Points on a hilly landscape, in no order, each with its height.
From any point a ball takes the steepest step (drop divided by distance) to one of its 2 nearest points. It stops when none of these is lower. Distance is the straight distance between rows; heights are no part of it.
(310) (h 1.77): [137 162 122  89 178 150  66 158 132 124  77 121 136 124 143 139 139 129
 136 122 166 112  84 124]
(109) (h 6.59): [119 142 150 115 164 184  89 129 145 133  61 140 140 105 182 153 106 176
 133 152 133  95 130  82]
(395) (h 1.53): [185  95 147 175 120 169 144 148 129  66 115 164 120 124 152 125 157 129
 133 141  97 102  99  78]
(709) (h 4.90): [151 143 103 138  82 165 112 171  88 104 143 136 183 112 169 100 157 149
 192 154 150 151 103 144]
(48) (h 2.39): [ 83 143 137 113 124 171 124 107 173 173  85 135  97  99 150 151 104 170
 101 162 162 103 207 101]
(324) (h 1.97): [101 117 187 169  90 175 130 145 159  83 130 135 159 113  83  99 165 179
 184 172 160 102 168 128]
(489) (h 1.61): [150 126 106 137 179 167 172 108 130 127 132 103 116 138 111 119 117 111
 128  87  74 130 113 127]
(198) (h 6.22): [179 159 100 195 114 148  79 101  86  87 166 123 147 119 131 139 124  83
 142 131  91  87 132 154]
(770) (h 4.16): [129 128 133  88 134 103 108 119 146 148  79 137  81 145 123 148 168 105
  83 136 158 129 128  90]
(99) (h 2.71): [ 97 166 105 113 107 142 159 100 111 200 128 119  80 106 157 118 172 120
  84 176 138 142 185 146]
(520) (h 3.98): [ 99 129 139 101 133  54 190 122 146 136 110 124  92 192 138 115 181 114
  90 119 155 141 126 109]
(293) (h 3.51): [119 130  84  73  86  90  99 166 126 164 164  92 120 136 129 125  93 115
 119 147 183 187 124 180]
(434) (h 1.55): [108 120 164  74  93 203 134 159 124 121 170 153 111  90 163 165 125 189
 111 168 125 139 155  88]
(201) (h 2.51): [104 129 134 107 134 158 136 196 186  68 112  92  97 132 135 146  98 152
 185 140 148  86  96  99]
(460) (h 4.74): [170 167 104  94 122 119 124 163 136  63 180 172 181 133 110 100 124 169
 139 208 155 144  90 143]
(751) (h 5.51): [169  98 121 119 152  49 137 105 137  95 160 137 155 191 127 119 105 127
 113  76 117 138  91 125]
(737) (h 4.53): [106 124 135  77 137  95  64 134 109 139  96 164 123 135 180 166 123 130
 103  96 147 142 109 105]
(781) (h 4.61): [157 142  91 137 157 116 148  65 109 170 136 146 123 130 135 155  93  93
  75  88  92 128 125 127]
(94) (h 4.82): [166 139  82 131 102 133  97 183 127  92 173 132 204 121 152  95 129 155
 161 195 151 175  75 178]
(626) (h 3.26): [112 127  81  86 104 113 123 124 126 198 128 107 147 118 123 137 113 110
  88 133 153 191 143 171]
(294) (h 2.47): [109 112 148 104 122 170 140 171 166  84 143 105 125 140  85 130 111 173
 204 116 129 119 102 107]
(677) (h 4.88): [122 128 106 165 148 148 148  60 140 188 116 135 129 100  80 168  97 102
 122  78  78 138 134 138]
(470) (h 5.66): [144 143 160  79 176 100  64 163 131 124 146 107 109 117 149 133  71 123
 132  83 165  96  87 132]
(419) (h 2.21): [128 137 127 174 131 190 151 121 159 143  91  99 102 106 126  95 124 137
 161 151 138  84 182 128]
(88) (h 4.38): [136 128 157 122 172 115 123 103 101 127  81 164 172 146 168 136 169 131
  87 112 105 128 106  98]
(209) (h 1.78): [ 95 126 166  71  98 158  99 159 130 122 148 130  76 101 156 189 134 144
  81 165 127 124 148  98]
(74) (h 6.30): [170 147 113 161 133 191 104  92 110 120 132 143 132  98 121 146 121 102
 110 139  88 110 139 123]
(551) (h 2.34): [ 89 145 152 116 182 158 153 148 141 151  83  63  81 104 148  98 130 126
 132 124 114  78 143 124]
(691) (h 4.68): [154 116 115 106  93 109 134 167 167  74 178 187 155 125  83 107 139 158
 162 203 169 180 114 137]
(712) (h 1.15): [136 119 106 152 157 107 137 103 176 104  84 122 105 199  93 134 118 126
 168  87 128  86 112  92]
(337) (h 4.29): [142 113  73 154  76 129 155  91 118  83 130 185 136 196 131 148 154 151
 172 127 102 131 116  73]
(172) (h 5.84): [153 118 118 152 127  52  50 110 122 139 140 127 174 139 125 142  56 113
 137  83 164 107 123 160]
(516) (h 5.18): [128  97 148 132 146 121 101  93 145 148 114 125 144 145  71 153 109 121
 122  77 144 121 134 129]
(568) (h 2.98): [ 95 120 142 132 133  89 155 160 100 176 110  76  62 122 115 106 126  84
 152  85 126 112 123 159]
(466) (h 2.44): [ 92 135 143 104 155 178 168 187 182 109  65  53  88 111 150 124 138 141
 155 144 132  82 121 111]
(853) (h 4.47): [146  86 112 161  78  73 164 109 128  93 135 188 173 193 116 109 143 157
 176 122 121 151 119 106]
(653) (h 1.95): [151 118 129 134 124  81  93 158 169  85 155  99 171 154  61 100 119 121
 180 126 161 121 108 168]
(447) (h 1.88): [148 159 106 128 150 120  82 158 133  95 126 108 214 128  99  83 136 143
 177 141 167 124  85 164]
(664) (h 1.80): [150 122 146 158 147 137 144 139 113 123 111 105  82 120 139 125 119  95
 130  92  86  91 108 114]
(266) (h 1.82): [110 154 119  79 150 129  56 154 126  98 106 106 185 133 112 142 132 153
 170 124 183 102  69 138]
(898) (h 3.02): [ 93 167 115 123  99  98 174 132  81 189 139  89  98  83 162 102 175  96
  62 188 126 144 153 164]
(643) (h 2.52): [113 143 119 117 129 172 167 100 143 186 118 136  78 100 154 120 131 154
 107 153 134 140 188 109]
(628) (h 4.73): [128 134 160  91 158 100  64 141 103 114 128 173 131 124 207 158  87 163
 119 114 115 101 102  98]
(725) (h 1.89): [129  94 140 155 129 166 171 131 142  96 170 106 123 139  64 100 112 135
 186  96  76 133 144 138]
(168) (h 5.60): [180 130 143  96 177  68 115 156 144  86 169 117 128 152 130  96  79 126
 138  77 130 114  97 135]
(187) (h 5.07): [131  95 141 178 139 151 102  81 154 173 114 130 132 100  63 153  82 118
 138  85 120 125 153 147]
(693) (h 2.58): [ 85 156 147 148 172  93 171 142 106 162  95  83  77 134 165  81 130 107
 153 101 121  91 146 138]
(670) (h 1.87): [128 117 174 147 109 172 148 149 171  84 184 129 124  99  98 108 135 153
 156 177 127 117 180 129]
(46) (h 3.41): [111  99 148 117 133  59 170 165  94 180 125 107  93 118 119 103 137  93
 114  82 131 171  88 159]
(278) (h 5.96): [127 122 106 168 102  66  54 130  86 114 150  86 182 155 132 151  84  92
 126 112 141 127  95 182]
(329) (h 2.36): [ 88 130 154  90 132 141 121 141  90 189 116 111 106  76 105 158 144 100
  88 114 124 142 129 140]
(56) (h 2.10): [100 132 151 159  96 177 143 143 132 131  97 123 124 108 125  81 165 158
 174 171 146 111 177 128]
(913) (h 3.35): [124 150 107 138  98  77 137 131  86 146 149 101 125 121 168 122 145  83
  41 175 136 158 140 163]
(250) (h 6.11): [139 161  95 161 103 100  71 104  63 112 164  97 136 143 127 169 111  56
 115 111 120  98 119 165]
(886) (h 2.62): [ 69 126 158 179 116 112 128 104 110 149 117  90 133 115  74 132 152  91
 138 106 141  94 159 168]
(287) (h 4.62): [165  95 116 144  97  93 154 145 167  66 168 183 151 169  78 102 146 142
 186 157 135 158 115 129]
(282) (h 5.27): [122 101 140 101 163  98 142  95 156 143 126 133 157 148  89 148 139 119
  81  89 139 149 112 136]
(143) (h 1.60): [178 118 145 156 122 151  92 130 136 104  99 175 144 121 135 135 146 147
 145 138 136 114  96  87]
(542) (h 6.51): [109 136 142 156 131 190  99 102  95 141  88 164 152  94 185 138 135 160
 119 152 106  97 163  94]
(105) (h 2.02): [ 77 111 168  94  86 135 116 139 106 137 128 116  91 108 121 157 177 119
  92 144 131 125 148 121]
(571) (h 2.29): [ 93 144 116 168 105 193 129  97 173 163 106 111  90  98 112 143  92 158
 154 159 138  94 211 115]
(639) (h 1.34): [158 124  86 130 141 145 149 117 172 126  98 145 119 165 110 112 110 156
 174 117 130 130 125  98]
(54) (h 3.65): [109 148 103 157  64 102 132  98  92 129 170 126 147 136 163 126 122 126
  85 179 124 155 165 152]
(63) (h 2.11): [119 111 142 179 125 140 182 126 150 120 185 106  98 111  62 117 117  92
 159 117  69 134 154 167]
(133) (h 4.26): [114 127 145 114 154 131 109 111 132 116  62 132 113 145 143 154 180 121
 102 127 119 102 118  90]
(166) (h 2.86): [ 66 151 114 105 125 110 141 108  96 208 142  93 141  90 109 151  94 109
 102 115 121 165 135 163]
(902) (h 4.37): [170 128  88 117 124 138 145 100 124 143 161 161 112 123 143 141 127 112
  77 136  96 175 134 131]
(600) (h 6.40): [134 170 138 166 149 167 116  87  99 167 106 144 126  74 158 141 103 118
  94 151  97 103 169 120]
(199) (h 3.76): [104 103 151 128 130  65 215 120 112 148 152 137  97 148 147 108 154 105
  85  96 123 164 114 133]
(810) (h 4.56): [136 119 144 130 171 122  92 103  90 122 105 158 179 128 175 132  93 165
 134  88  94 104 100 100]
(897) (h 1.76): [129 133 157 110 124 169 142 137 143 111 170 151 142 103 141 114 140 161
 114 169 122 145 178 127]
(928) (h 1.69): [191 144 109 114 162 128  85 155 153 112 100 158 145 130 122 115 108 141
 158 135 169 126  72 113]
(360) (h 1.63): [161 116 187 175 135 146 163 154 112  79 142 117 107 114 140 118 138 104
 107 120  79  89 125 102]
(347) (h 5.74): [138 144 145 122 142  80  63 125 111 137 150 120 120 111 125 149  65  92
 115  84 151 100 136 145]
(815) (h 4.12): [146 135  80  99 131  84 188 128 142 130  97 159 109 178 141  97 181 116
  97 132 155 171 109 105]
(289) (h 2.22): [ 94  81 162 132  84 146 163 160 130 104 179 118 117 152  88 115 114 164
 206  95 121 141 119 135]
(799) (h 5.39): [140 111 140 112 189  89 157  89 140 133 150 139 179 154 126 112 103 147
 100  83  97 138 109 125]
(495) (h 4.33): [104 106 119  66 129  91  86 127 119 155  94 141  91 148 141 182 158 100
  68  93 134 155 103 104]
(654) (h 4.14): [134 119  97 126  65 157 149  98  92  93 154 168 141 159 143 149 183 144
 129 136  96 159 138  93]
(805) (h 4.23): [173 139  94  98 149 104 164 126 152 134 138 150 128 141 158  95 131 116
  73 154 133 187 136 134]
(608) (h 3.94): [112 118  94 131  39 145 154 112  72 132 168 163 140 127 169 146 163 138
 101 173 123 178 166 131]
(719) (h 1.46): [163 129  95 128 162 168 143 129 146 139  72 120 128 133 122 103 146 137
 140 117 123 141 106 118]
(303) (h 2.37): [100  99 137 183 121 126 158 108 123 147 141  99 145 106  64 110 142  84
 143 126  96 147 145 194]

Where does a ball stop that starts at each point below?
(608): (434)
(460): (434)
(282): (551)
(600): (551)
(815): (551)
(48): (434)
(626): (434)
(709): (395)
(653): (395)

Call two points neighbours if one is among the 2 nearest of the other. Go from one point of each pair to the other, from neighbour to neighbour, staying as low as possible. Name the highest point that can't be avoided.
(712) / (551): (516)
(434) / (395): (287)
(712) / (395): (664)
(725) / (551): (201)
